Points on a hilly landscape, in no order, each with its height.
A ball rolls from a point to the lowest of its 6 nearest points, and stops where none of them is lower. Distance is the straight distance between rows; heights are no part of it.
z_388 h=16.0: -2	6	8	-33	10	31	-6	0	24	13	32	-7	70	46	14	31	-8	9	0	-65	36	17	8	-22	-6	-17	29	-37	16	-18
z_896 h=44.3: -5	1	17	-17	-15	4	10	-3	-3	13	10	-2	16	2	9	28	6	-5	19	4	4	23	-7	5	7	17	5	-15	4	-23
z_942 h=33.0: 18	0	11	1	15	38	-23	-57	12	-5	-19	-6	22	26	-13	51	29	17	21	-53	-28	-26	15	-25	22	-54	-26	7	30	-54
z_110 h=50.2: 14	-14	-5	-6	15	14	-2	-20	-3	-11	-24	-13	38	-34	-12	9	-6	-6	-3	-18	3	-16	-27	-51	15	-12	-5	0	-22	-3
z_746 h=16.8: -22	-56	2	8	-12	-19	29	40	-15	-23	3	-11	-4	-25	12	-56	-16	-7	-6	-5	51	-4	-5	-20	-5	-2	31	18	-27	23
z_793 h=15.6: -31	-6	2	-6	-10	-27	16	59	-5	13	25	-1	-39	-29	-6	-59	-29	-32	-25	33	31	6	-2	22	-20	47	18	-8	-22	34
z_265 h=37.0: 0	7	29	-5	-18	13	-2	-17	10	16	12	0	10	30	1	39	22	14	27	-8	-19	10	26	15	7	-6	-6	-4	31	-48
z_951 h=33.6: 16	13	-23	8	14	13	-17	-36	6	-20	-32	11	-6	11	-2	9	30	25	11	3	-49	-16	-18	14	-6	-30	-21	26	16	0
z_644 h=24.8: -1	-24	-5	12	-3	-20	4	13	-7	-9	-18	-8	5	-40	-7	-27	-15	-9	-15	19	18	-3	-13	-24	6	6	14	-1	-22	16
z_267 h=23.0: -4	-63	-24	34	8	-2	-2	5	-34	-35	-52	-17	8	-39	-5	-55	-29	-2	-37	5	19	-19	5	-36	15	-3	-4	21	-38	42
z_675 h=30.4: 11	-43	-29	31	9	-9	-7	-4	-21	-31	-56	-16	4	-36	-12	-41	-22	5	-40	4	7	-16	1	-33	12	-1	-4	1	-40	39
z_399 h=52.0: 10	12	-3	0	-5	18	-9	-32	0	-5	-22	-9	15	3	-6	26	29	6	19	-4	-23	1	-12	-2	9	-19	-16	7	5	-23
z_126 h=21.6: -10	-33	1	4	-8	-21	18	35	-2	-11	3	-7	-10	-34	4	-38	-19	-12	-7	17	35	1	-10	-12	-4	15	27	1	-19	15
z_782 h=84.0: -37	-25	-2	2	-13	-32	21	61	-13	4	17	-2	-30	-27	1	-66	-27	-21	-30	38	38	2	7	13	-14	38	21	10	-26	39
z_187 h=41.7: 23	-23	-27	23	14	-4	-5	-21	-16	-29	-60	-7	12	-30	-12	-21	-11	8	-34	3	-6	-18	-11	-34	7	-1	-6	-3	-29	40
z_41 h=32.0: 21	19	-4	17	19	8	-32	-40	24	-16	-13	11	-22	18	-9	40	24	28	27	-18	-39	-14	15	17	-1	-37	-23	5	55	-46
z_222 h=22.5: 10	22	22	7	-15	6	-15	-13	25	21	17	2	-22	27	-5	33	29	10	25	-1	-25	6	46	31	-1	-14	-16	-1	52	-48
z_7 h=15.3: 16	-6	-5	-12	14	28	-8	-29	-3	-7	-27	-12	42	-21	-11	25	8	-1	-2	-23	-6	-13	-26	-45	16	-18	-11	1	-15	-10
z_446 h=30.2: 10	-15	2	-11	14	17	-4	-12	-4	-8	-10	-9	43	-31	-8	17	-14	-6	-1	-23	18	-10	-24	-49	13	-15	6	-5	-16	-14
z_931 h=12.9: 0	-6	15	-24	9	30	-1	-17	5	12	12	1	57	18	0	45	-6	5	11	-42	24	0	-4	-29	8	-15	3	-18	6	-36
z_358 h=54.3: -18	3	-15	18	-5	-28	-2	32	-14	6	-6	-1	-27	-29	-12	-46	-21	-20	-42	50	12	-1	-1	10	-1	33	3	0	-38	40
z_963 h=27.5: 8	-46	-11	22	13	-4	-3	0	-13	-26	-45	-16	17	-41	-8	-37	-20	-3	-26	-4	13	-18	-3	-48	14	-5	-1	6	-30	27
z_550 h=37.2: 5	40	-19	12	2	-12	-5	-1	-13	13	-9	6	-21	2	-5	-16	7	-13	-23	45	-24	-7	-14	19	-7	9	-16	17	-23	36
z_599 h=28.1: 1	-17	6	-13	-5	-6	13	10	-2	0	6	0	11	-26	3	9	-15	-5	9	1	23	12	-17	-11	2	17	17	-17	-11	-9
z_774 h=54.2: -2	21	-10	7	-7	-23	-1	15	-8	12	-1	-1	-18	-24	-12	-29	-6	-22	-29	48	-1	2	-16	14	-3	27	3	-1	-25	30
z_751 h=22.9: -22	-35	2	-8	-26	-17	30	53	-6	-13	35	-16	-35	-11	18	-43	-17	-17	5	-16	59	20	1	1	-5	18	43	-11	-13	26
z_120 h=52.5: -10	23	12	-24	-21	-4	11	20	-4	30	28	-2	-13	-8	-1	-1	0	-25	-1	33	0	18	-9	35	-8	39	-1	-10	-2	2
z_986 h=27.4: -8	-4	3	-19	-11	1	21	22	6	1	35	-12	13	14	22	15	-21	-4	19	-32	50	38	5	-13	3	16	33	-39	5	0
z_765 h=35.8: 17	25	-26	15	16	-8	-7	-24	-15	-8	-27	12	-10	5	-4	-6	11	12	-18	27	-38	-11	-21	7	-7	-6	-12	23	-13	43
z_50 h=26.1: 4	39	-15	5	-5	0	-8	-9	-3	9	-8	1	-18	3	-3	1	25	-5	0	29	-27	-2	-14	27	-4	-4	-15	21	-3	6
z_153 h=17.4: -15	-68	-6	24	0	-3	15	19	-36	-26	-31	-12	19	-34	1	-63	-22	-2	-24	-7	34	-13	0	-41	5	-14	7	34	-41	37
z_296 h=54.4: -16	-5	1	-1	-4	-25	13	36	-2	7	9	-4	-17	-34	-6	-36	-19	-21	-24	38	22	3	-7	5	-8	33	19	-5	-23	21
z_329 h=40.7: 9	-1	3	-2	-11	1	4	-6	-2	2	-8	-7	18	-20	-4	14	3	-7	8	10	4	12	-24	-11	10	5	4	-4	-11	-12
z_712 h=36.4: 14	7	16	10	-3	14	-18	-40	22	7	-6	0	7	31	-11	49	25	19	32	-29	-27	-10	30	-8	9	-36	-15	-4	48	-61
z_674 h=17.5: 3	-12	1	-17	-1	18	9	7	1	-5	35	-7	35	11	10	9	-26	-2	6	-56	57	18	5	-28	-1	-9	31	-29	-1	-5
z_314 h=30.1: -7	-16	9	-17	-4	-6	21	23	2	2	25	-7	-1	-8	13	5	-19	-9	15	-9	44	28	-6	-4	0	25	27	-27	-1	2
z_447 h=36.7: 0	32	-35	27	25	-20	-1	-10	-35	-2	-12	36	-45	9	2	-23	-23	-1	-43	37	-21	-18	-13	4	-6	24	-38	19	-47	72
z_590 h=44.1: 24	10	-28	9	15	11	-8	-41	-4	-24	-43	8	4	7	-6	9	24	20	0	6	-47	-12	-26	-3	-12	-26	-20	23	3	15
z_667 h=27.9: 8	26	-27	14	23	1	-13	-24	-2	-7	-17	19	-19	15	2	2	19	20	-3	28	-49	-14	-13	22	-11	-19	-19	35	3	25
z_853 h=14.9: 10	32	3	7	-4	5	-19	-10	23	14	16	11	-40	20	-2	22	26	0	20	7	-26	-6	32	47	-3	-10	-20	8	45	-33
z_172 h=20.8: 9	-26	2	-3	10	4	7	0	1	-13	-5	-4	29	-35	-4	-3	-22	-7	3	-20	29	-7	-23	-43	8	-8	14	-2	-19	-5
z_517 h=31.1: 2	6	36	-3	-17	14	-7	-27	20	18	8	3	24	40	-4	47	25	15	27	-22	-22	1	33	-7	6	-22	-5	-6	37	-60
z_798 h=42.7: 1	1	-18	25	0	-23	-3	12	-13	0	-21	-5	-15	-24	-12	-30	-12	-10	-38	44	2	-2	-13	-2	4	21	0	-4	-33	40
z_924 h=17.3: 28	29	-11	14	31	-1	-32	-28	35	-6	-1	30	-36	13	-2	42	18	29	25	-8	-44	-17	17	38	-4	-30	-29	1	67	-40
z_574 h=34.5: 10	-3	-42	29	20	-12	-9	-19	-32	-29	-41	15	-25	-8	-5	-19	-22	12	-53	31	-12	-14	-15	-1	4	13	-21	1	-47	67
z_254 h=18.0: 14	18	-19	9	35	0	-33	-29	29	-20	-5	32	-33	9	0	23	10	31	18	3	-58	-25	-1	33	-9	-31	-30	23	44	-23
z_935 h=56.7: 25	7	-20	12	5	-1	-6	-19	-8	-12	-41	-6	13	-18	-9	-2	6	1	-11	10	-20	-5	-26	-21	6	-5	-6	1	-19	14
z_251 h=60.9: -12	5	16	-24	-15	-4	18	22	1	25	36	-4	3	16	16	21	-1	-8	15	2	16	41	3	21	-5	41	12	-29	12	-4
z_111 h=37.1: -30	-44	-5	12	-11	-27	20	53	-19	-7	-2	-10	-18	-27	4	-67	-21	-12	-26	29	37	2	3	0	-11	16	29	21	-31	39
z_715 h=15.0: -6	2	18	-30	5	21	3	-1	14	12	26	2	63	39	16	38	-9	5	17	-50	24	20	4	-20	1	-7	20	-34	11	-23
z_683 h=38.3: -9	-5	-9	11	0	-25	2	24	-7	2	-6	-7	-17	-32	-13	-35	-17	-18	-32	45	12	0	-9	-1	-3	28	12	-3	-31	26
z_554 h=15.4: -8	-42	6	-3	-6	7	22	23	-7	-27	27	-10	9	-13	7	-35	-19	-2	-1	-48	64	-8	-9	-34	4	-15	31	4	-19	8
z_623 h=32.8: -5	37	-31	13	32	-4	-14	-15	-5	4	0	36	-32	21	7	-9	-1	8	-2	38	-52	-26	-3	22	-22	-10	-39	46	-8	43
z_547 h=14.1: -2	-7	15	-18	1	14	8	3	1	4	18	-1	41	9	13	30	-17	0	15	-29	34	20	-6	-21	1	3	20	-27	-1	-20
z_429 h=13.1: 23	-21	-17	14	21	5	-5	-18	-4	-22	-49	-14	23	-36	-15	-10	-8	-1	-23	-7	-2	-19	-21	-54	13	-6	-7	-1	-24	22
z_170 h=15.2: -20	-49	3	-1	-21	9	27	30	-25	-28	20	-15	14	-12	9	-61	-6	-8	-12	-51	67	-13	-13	-38	2	-19	28	23	-39	27
z_933 h=32.6: 8	-27	-39	34	17	-12	-8	-10	-34	-40	-56	1	-17	-27	-8	-34	-25	12	-52	24	0	-15	-3	-7	10	7	-14	-5	-45	58
z_132 h=24.6: 12	18	-26	10	25	3	-19	-30	8	-17	-18	24	-15	15	1	9	15	27	6	16	-60	-23	-12	29	-15	-28	-22	38	20	6
z_302 h=19.5: -24	-62	-10	24	-6	-18	17	32	-29	-20	-22	-10	4	-33	4	-65	-24	-4	-27	14	35	-8	3	-20	1	3	19	28	-37	35
z_196 h=13.8: 12	48	-8	7	21	-4	-29	-15	34	16	15	26	-51	18	0	28	13	4	25	2	-31	-11	38	53	-9	-12	-28	-1	60	-37
z_155 h=15.1: 14	5	-6	0	8	32	-16	-47	0	-13	-31	-5	11	10	-6	34	33	15	25	-29	-36	-16	-6	-16	8	-37	-29	15	14	-30
z_340 h=46.2: 13	2	-3	-6	4	30	-10	-38	-4	-6	-28	-11	28	-6	-9	32	20	4	18	-21	-21	-13	-21	-27	12	-26	-20	8	-4	-25
z_672 h=58.5: -7	35	-4	-10	-11	-14	6	19	-3	23	13	2	-21	-18	-9	-18	-4	-35	-14	42	-1	7	-13	27	-6	37	-3	-2	-18	16
z_101 h=37.4: 13	-19	-11	16	7	-8	-1	-4	-6	-17	-35	-12	17	-40	-12	-17	-17	-1	-18	7	4	-12	-17	-38	12	-2	2	-3	-26	14
z_622 h=56.9: 1	14	0	-2	-16	-7	4	3	-3	12	5	-3	-3	-16	-3	-2	5	-16	-5	34	-2	12	-17	12	1	22	3	1	-11	-2
z_411 h=48.0: 30	-3	-14	9	34	20	-33	-56	22	-29	-30	14	-14	11	-8	41	22	39	31	-34	-49	-28	-1	0	-4	-46	-33	11	48	-36
z_704 h=29.8: 11	14	-12	12	8	11	-15	-29	8	-16	-13	5	-19	14	-2	17	29	18	19	-1	-41	-14	-5	27	-3	-29	-24	21	29	-22
z_943 h=41.3: -10	2	17	-24	-14	1	16	13	3	18	28	-5	21	23	22	26	-3	0	21	-15	20	42	2	3	1	25	18	-30	12	-13
z_634 h=12.1: 8	21	9	10	-10	6	-17	-18	15	8	5	0	-21	21	-4	29	34	12	22	0	-27	-4	26	29	4	-18	-20	9	40	-40
z_390 h=42.4: 15	-1	-5	2	-2	2	-1	-12	-5	-9	-24	-13	22	-27	-11	5	1	-6	-1	5	-1	0	-24	-29	9	1	4	-5	-16	-5
z_542 h=15.5: -22	-59	2	7	-17	-1	30	32	-32	-24	0	-11	19	-14	12	-69	-2	-4	-13	-31	60	-11	-13	-34	-1	-17	27	33	-45	43
z_857 h=15.7: 20	36	3	14	11	-3	-28	-18	38	18	11	19	-38	22	-5	41	20	16	28	-1	-26	-4	41	40	-6	-18	-22	-5	68	-47
z_140 h=19.1: 26	19	-22	8	50	-9	-42	-38	43	-13	1	42	-32	5	1	50	-2	32	19	2	-62	-19	3	34	-13	-25	-38	2	61	-37
z_988 h=39.6: 1	46	-26	18	8	-20	-2	6	-16	18	-8	9	-30	0	-9	-27	-4	-19	-33	44	-14	-9	-9	14	-6	20	-19	7	-34	52
z_183 h=18.8: -2	-44	-1	12	9	-9	7	15	-11	-18	-20	-9	17	-41	-6	-38	-23	0	-13	-4	24	-16	-6	-40	7	-4	13	10	-26	16
z_705 h=53.7: 15	20	-14	7	-1	8	-11	-23	-5	-11	-33	-7	6	-7	-10	8	22	4	3	14	-25	-2	-25	-6	1	-9	-10	10	-4	4
z_638 h=26.5: -7	-5	16	-22	-9	5	14	5	6	13	19	0	32	25	15	33	-4	4	22	-22	21	30	-1	-4	1	14	18	-30	11	-19
z_545 h=30.3: 8	-62	-28	27	18	5	-4	-6	-29	-37	-60	-15	14	-40	-9	-45	-28	6	-37	-9	16	-27	6	-40	17	-7	-13	11	-38	48
z_534 h=17.2: 3	0	34	-13	3	30	-16	-42	20	15	2	6	48	43	-11	55	17	15	17	-49	-19	-17	26	-29	13	-39	-8	-3	31	-64
z_807 h=44.9: 19	14	-28	15	11	0	-4	-30	-7	-13	-39	2	3	-2	-7	-1	19	11	-12	21	-33	-6	-27	-8	-3	-10	-13	14	-16	30
z_781 h=54.0: -22	18	29	-30	-15	-5	21	34	-2	36	42	0	-11	15	12	10	1	-17	11	7	7	42	9	38	-10	49	8	-31	16	3
z_249 h=18.2: -8	14	37	-37	-4	15	1	1	30	21	31	-3	54	68	16	33	6	18	20	-54	2	14	17	-11	0	-11	23	-33	22	-35
z_996 h=22.2: 12	2	25	-1	9	32	-24	-51	21	13	-8	4	33	34	-14	55	25	15	26	-49	-23	-22	29	-27	17	-47	-17	0	39	-63
z_195 h=18.1: -5	-1	27	-18	-5	21	2	-19	3	15	6	4	50	31	4	45	8	8	21	-29	-5	8	8	-15	11	-10	1	-17	14	-43
z_592 h=16.4: -7	-23	0	-9	-21	8	17	27	-3	-15	40	-20	-2	5	18	-18	-31	-4	12	-53	68	16	8	-25	9	-3	39	-19	-6	8
z_692 h=16.5: -17	-46	2	-4	-9	-12	26	35	-6	-21	16	-7	-6	-22	11	-44	-18	-7	3	-19	54	-1	-7	-18	-1	1	35	6	-22	18
z_366 h=16.2: -2	43	-22	5	23	-1	-24	-8	14	-1	8	25	-43	17	-1	4	10	3	12	23	-46	-24	8	46	-18	-18	-29	34	22	3
z_531 h=43.8: -3	11	-30	29	11	-26	-7	18	-24	-7	-23	7	-34	-18	-13	-40	-21	-10	-53	44	6	-10	-1	3	6	24	-15	-2	-49	60
z_324 h=7.2: 3	-7	-2	4	-3	-21	0	16	-1	0	-10	-7	0	-35	-10	-20	-12	-14	-18	29	9	5	-21	-8	1	18	12	-7	-22	12
z_842 h=16.1: -27	-38	3	-4	-41	-7	34	51	-14	-21	33	-24	-18	-2	22	-60	-5	-16	0	-34	65	12	-2	-13	5	1	39	9	-35	33
z_12 h=22.4: -8	5	30	-26	-8	14	9	-1	17	18	22	-2	47	50	19	44	5	13	23	-32	7	20	14	-8	5	-3	15	-26	18	-36
z_978 h=32.7: -13	21	41	-19	-24	1	6	13	12	38	37	4	-7	37	12	22	21	1	20	1	-21	24	34	36	-6	20	-4	-14	40	-25
z_799 h=47.9: 29	-1	-29	14	20	1	-6	-35	-15	-24	-57	2	9	-11	-10	-5	3	16	-29	11	-24	-10	-23	-21	-1	-5	-11	0	-23	42
z_881 h=42.2: -9	5	35	-20	-22	5	12	4	11	25	26	-1	17	35	14	35	16	9	21	-3	-11	26	20	21	-1	15	3	-16	25	-28
z_220 h=28.3: -16	-38	-16	27	-5	-25	6	30	-15	-14	-20	-9	-15	-37	-7	-52	-26	-8	-39	37	19	-7	0	-10	0	17	15	10	-28	35
z_408 h=33.8: -13	8	21	-27	-10	8	12	17	19	21	37	-9	39	53	26	30	-3	9	23	-34	16	39	14	-5	0	8	27	-41	18	-17
z_786 h=71.1: -28	-6	5	-20	-11	-23	23	65	-7	10	43	-6	-46	-20	6	-47	-24	-31	-9	13	38	23	-3	28	-18	52	28	-15	-8	33
z_52 h=42.0: -22	19	-33	29	13	-27	-5	30	-30	6	-11	8	-43	-16	-11	-52	-32	-18	-57	49	13	-14	8	8	5	34	-23	5	-57	65
z_207 h=37.3: -9	13	29	-15	-25	2	8	5	4	28	23	0	1	20	6	25	20	-5	15	10	-12	20	14	32	0	19	-6	-8	21	-27
z_526 h=75.3: -16	26	-4	-5	-10	-24	5	35	-8	20	16	1	-27	-24	-15	-38	-19	-32	-27	47	11	3	-8	20	-9	43	6	-2	-25	29
z_426 h=18.3: 0	-3	10	-24	-2	17	12	8	13	9	31	-8	37	32	19	24	-16	4	15	-44	38	27	7	-17	2	6	28	-36	9	-9
z_874 h=33.7: 2	-26	-29	36	6	-17	-7	11	-24	-28	-45	-10	-10	-31	-15	-42	-28	1	-47	33	8	-11	1	-13	12	11	-1	1	-43	45
z_364 h=47.7: 12	22	-13	11	-2	-8	-7	-7	-6	0	-22	-3	-2	-16	-8	-10	10	-4	-15	29	-19	0	-27	2	0	0	-2	6	-19	23
z_376 h=33.3: -1	13	53	-30	-12	5	7	-4	38	23	40	1	31	69	11	43	14	26	30	-37	-24	8	30	-7	-2	-17	23	-25	46	-51
z_964 h=70.1: 25	4	-20	1	14	23	-8	-41	-4	-17	-48	-11	32	-9	-11	18	22	8	4	-17	-28	-16	-28	-37	10	-26	-17	9	-12	5
z_522 h=14.8: 4	42	-23	7	42	-8	-33	-15	26	-1	12	36	-51	13	3	18	2	11	22	15	-49	-28	15	50	-13	-18	-33	22	41	-14
z_322 h=43.2: -21	22	40	-27	-22	-2	15	27	-1	42	42	-2	-4	32	12	17	12	-10	19	2	-7	36	23	41	-15	43	-1	-18	28	-6
z_585 h=29.7: -13	29	29	-19	-26	5	2	14	-1	35	33	2	-19	18	1	11	16	-20	12	17	-19	16	24	52	-5	28	-18	0	24	-13
z_279 h=10.9: -4	11	44	-32	-1	22	-3	-20	31	22	29	6	60	66	0	48	11	21	19	-54	-14	-5	24	-21	1	-28	16	-20	34	-55
z_349 h=46.6: 22	4	-27	19	11	-7	-6	-20	-13	-16	-48	-4	2	-14	-9	-11	1	7	-28	21	-21	-6	-23	-18	4	0	-4	-3	-27	36
z_461 h=2.6: 8	-6	8	-12	3	22	-2	-23	-3	-2	-16	-5	43	-13	-4	32	2	-3	13	-18	1	-1	-19	-29	11	-16	-7	-3	-7	-26
z_348 h=29.1: 15	21	9	13	-3	5	-22	-30	25	6	1	6	-17	25	-6	45	28	21	30	-11	-27	-5	32	18	4	-31	-19	0	54	-54
z_677 h=54.6: -26	-22	2	-12	-13	-26	28	59	-6	-1	31	-9	-39	-24	8	-51	-22	-22	-10	12	42	15	-3	13	-18	42	35	-7	-12	30
z_603 h=45.9: -7	-6	7	-17	-11	-15	20	24	-3	9	22	-5	-11	-20	9	-4	-10	-18	2	17	22	22	-13	11	-6	34	22	-20	-10	3
z_118 h=37.9: -4	17	14	-11	-22	5	2	-6	-2	22	10	-4	-5	3	-3	17	20	-12	12	22	-13	13	0	29	-1	13	-5	3	8	-17
z_218 h=10.8: 1	-12	10	-22	9	24	3	-9	1	2	16	2	50	-1	3	35	-15	-4	8	-38	31	8	-9	-28	5	-10	12	-18	-1	-25
z_359 h=14.3: -6	0	31	-26	6	33	-9	-28	15	16	13	5	66	40	4	48	7	11	10	-48	2	-5	13	-23	7	-26	1	-15	19	-46
z_870 h=33.2: 9	-17	-16	24	6	-19	-6	2	-9	-17	-34	-13	4	-34	-10	-28	-15	0	-30	23	6	-4	-13	-25	7	7	4	-4	-27	29
z_838 h=37.5: -12	26	50	-24	-19	-2	10	26	21	42	43	-2	-11	45	12	19	19	6	25	-3	-26	28	45	35	-11	24	0	-12	50	-23
z_887 h=32.5: 10	4	13	3	0	23	-19	-42	13	1	-13	-2	13	27	-9	46	29	19	28	-33	-28	-11	22	-12	13	-36	-19	2	33	-58
z_659 h=9.0: -10	-23	5	-11	-12	-14	27	35	-2	-8	25	-9	-18	-20	12	-19	-21	-15	4	-4	46	18	-7	-1	-5	24	33	-16	-8	10
z_708 h=26.4: 4	-3	14	-11	7	37	-12	-44	1	6	-12	-5	48	17	-9	47	20	6	16	-38	-14	-11	2	-28	19	-34	-22	4	13	-48
z_236 h=66.0: -13	1	13	-22	-9	-15	20	35	-4	19	37	-3	-23	-14	6	-10	-16	-23	2	18	29	31	-8	24	-12	49	20	-25	0	11
z_237 h=15.8: 9	26	-25	2	52	-12	-38	-22	38	-11	9	45	-42	7	2	21	-8	21	14	20	-68	-32	7	37	-14	-23	-41	22	38	-11
z_99 h=21.3: 4	-16	6	-11	1	6	3	-4	-5	-8	0	-5	29	-23	-2	17	-15	-5	7	-12	23	5	-22	-33	7	-1	9	-10	-9	-15
z_840 h=7.4: -4	40	3	-2	-14	3	-5	-3	2	20	14	6	-27	11	-1	6	24	-17	12	22	-21	-1	10	52	-3	3	-20	15	13	-15
z_263 h=35.9: 15	22	-14	13	4	11	-9	-27	0	-10	-23	-2	-7	10	-2	15	34	14	11	10	-36	-6	-16	15	0	-25	-15	19	10	-9
z_259 h=14.7: -14	-34	2	-9	-38	14	22	29	-14	-21	44	-21	-2	3	12	-47	-20	-8	-7	-64	71	4	1	-29	11	-12	36	5	-27	19
z_337 h=15.9: -11	-61	3	11	1	-3	20	26	-21	-25	-9	-8	18	-29	6	-56	-20	-1	-12	-25	47	-14	-5	-44	3	-17	19	28	-34	26
z_475 h=38.2: 0	43	-3	-2	-11	-3	0	0	-5	23	6	2	-18	-2	-5	-8	16	-22	-2	39	-17	1	-9	34	-5	12	-12	13	-12	11
z_301 h=46.3: -10	20	21	-22	-21	1	13	17	-7	34	31	3	-8	5	5	10	7	-22	10	23	-4	25	4	40	-8	40	-4	-8	10	-10
z_295 h=13.9: 14	43	-14	11	36	-6	-33	-20	35	3	13	35	-48	12	1	31	7	12	20	5	-42	-19	21	51	-10	-18	-30	6	55	-29
z_59 h=42.1: 13	25	-30	21	8	-19	-6	-4	-16	-3	-24	7	-15	-8	-9	-24	0	-5	-36	41	-16	-7	-20	3	-2	13	-9	6	-31	46
z_953 h=11.1: -5	3	30	-16	-18	11	6	-14	5	16	8	1	29	28	9	40	12	7	22	-11	-6	18	7	4	8	1	0	-11	18	-37
z_89 h=40.0: 1	47	-13	5	-2	-6	-3	6	-11	23	1	4	-22	-5	-8	-17	5	-21	-15	44	-17	0	-13	24	-10	16	-14	14	-22	29
z_934 h=16.3: -16	-54	4	11	-3	-7	19	29	-17	-22	-6	-10	11	-31	5	-50	-21	-5	-9	-16	46	-14	-9	-32	-1	-10	24	19	-26	20
z_785 h=30.5: 3	-40	-41	36	10	-11	-9	-3	-39	-40	-54	-8	-20	-26	-11	-45	-32	10	-54	26	9	-15	0	-10	12	5	-8	4	-54	59
z_738 h=28.0: -8	36	5	-14	-20	1	3	8	-5	27	21	1	-17	2	-2	-1	14	-29	4	31	-13	12	1	43	-3	26	-13	8	3	-5
z_346 h=10.4: -2	20	16	-4	-18	8	-6	-9	4	21	15	-3	-15	14	0	23	31	-8	20	13	-22	9	21	43	-2	6	-14	7	25	-28
z_15 h=9.4: 15	29	-6	14	15	5	-25	-24	28	0	7	22	-38	17	-1	30	26	12	21	-1	-35	-10	22	40	-2	-23	-24	8	50	-38
z_643 h=18.9: -29	-54	1	6	-25	-21	36	50	-18	-16	10	-11	-16	-15	16	-67	-9	-17	-10	-1	56	-1	-5	-9	-12	8	39	18	-31	39
z_266 h=23.6: -3	31	26	-8	-22	2	-2	4	16	33	25	7	-26	24	1	22	21	-5	21	6	-27	6	43	47	-8	8	-18	3	43	-34
z_479 h=30.0: 2	23	39	-6	-19	1	-2	-3	31	35	27	5	-12	38	-2	35	22	12	22	-4	-27	14	49	27	-3	-1	-7	-9	53	-46
z_762 h=50.1: -34	-26	-1	-10	-24	-24	30	73	-11	-5	35	-15	-50	-14	13	-67	-15	-22	-9	8	51	18	2	19	-18	38	36	-1	-18	39
z_510 h=32.9: -3	0	19	-12	-13	16	2	-16	-1	7	-4	-3	29	12	0	33	13	4	21	-8	-5	12	-1	-5	10	-4	-7	-3	8	-40
z_595 h=48.1: -7	22	55	-29	-17	-5	8	16	41	33	53	-3	4	62	13	34	19	24	39	-19	-34	18	39	8	-9	0	19	-22	67	-43
z_769 h=39.3: 26	7	-34	22	19	-10	-6	-28	-23	-22	-44	15	-8	-3	-11	-13	-3	15	-36	25	-27	-11	-23	-9	-1	4	-15	0	-26	56
z_78 h=18.6: -7	-35	1	4	1	-15	12	26	-3	-16	-3	-4	6	-40	0	-31	-23	-6	-4	2	32	-3	-16	-28	-1	5	21	2	-21	5
z_472 h=16.9: 3	33	-7	8	1	8	-15	-11	10	7	6	8	-33	13	-1	18	25	0	13	15	-30	-10	15	50	-5	-16	-24	20	29	-19
z_962 h=17.0: -2	-27	6	-9	4	0	16	13	-1	-13	12	-3	16	-25	6	-7	-27	-6	10	-26	47	0	-14	-27	0	-1	27	-10	-12	-5
z_377 h=13.3: 3	-19	5	-17	15	18	2	-6	-1	-10	15	-3	42	-14	3	18	-24	-1	9	-37	41	1	-16	-36	4	-11	13	-16	-9	-17
z_849 h=20.5: 8	30	-21	10	16	4	-17	-22	10	-8	-8	14	-24	14	1	9	25	14	11	16	-44	-14	-1	34	-14	-27	-23	29	21	-5

Where does a ball stop that starts at each point below?
z_349 -> z_259
z_807 -> z_15
z_447 -> z_259
z_933 -> z_259
z_705 -> z_15
z_531 -> z_259
z_951 -> z_15
z_590 -> z_15

Call two points neighbours if one is among the 6 nearest of the other. Go from one point of each pair to the other, from neighbour to neighbour, staying as low as possible. Name the highest point that can't be avoided.
z_155 / z_259 -> z_708
z_659 / z_429 -> z_963
z_259 / z_324 -> z_644
z_953 / z_659 -> z_195
z_793 / z_259 -> z_762
z_840 / z_15 -> z_634
z_279 / z_259 -> z_962
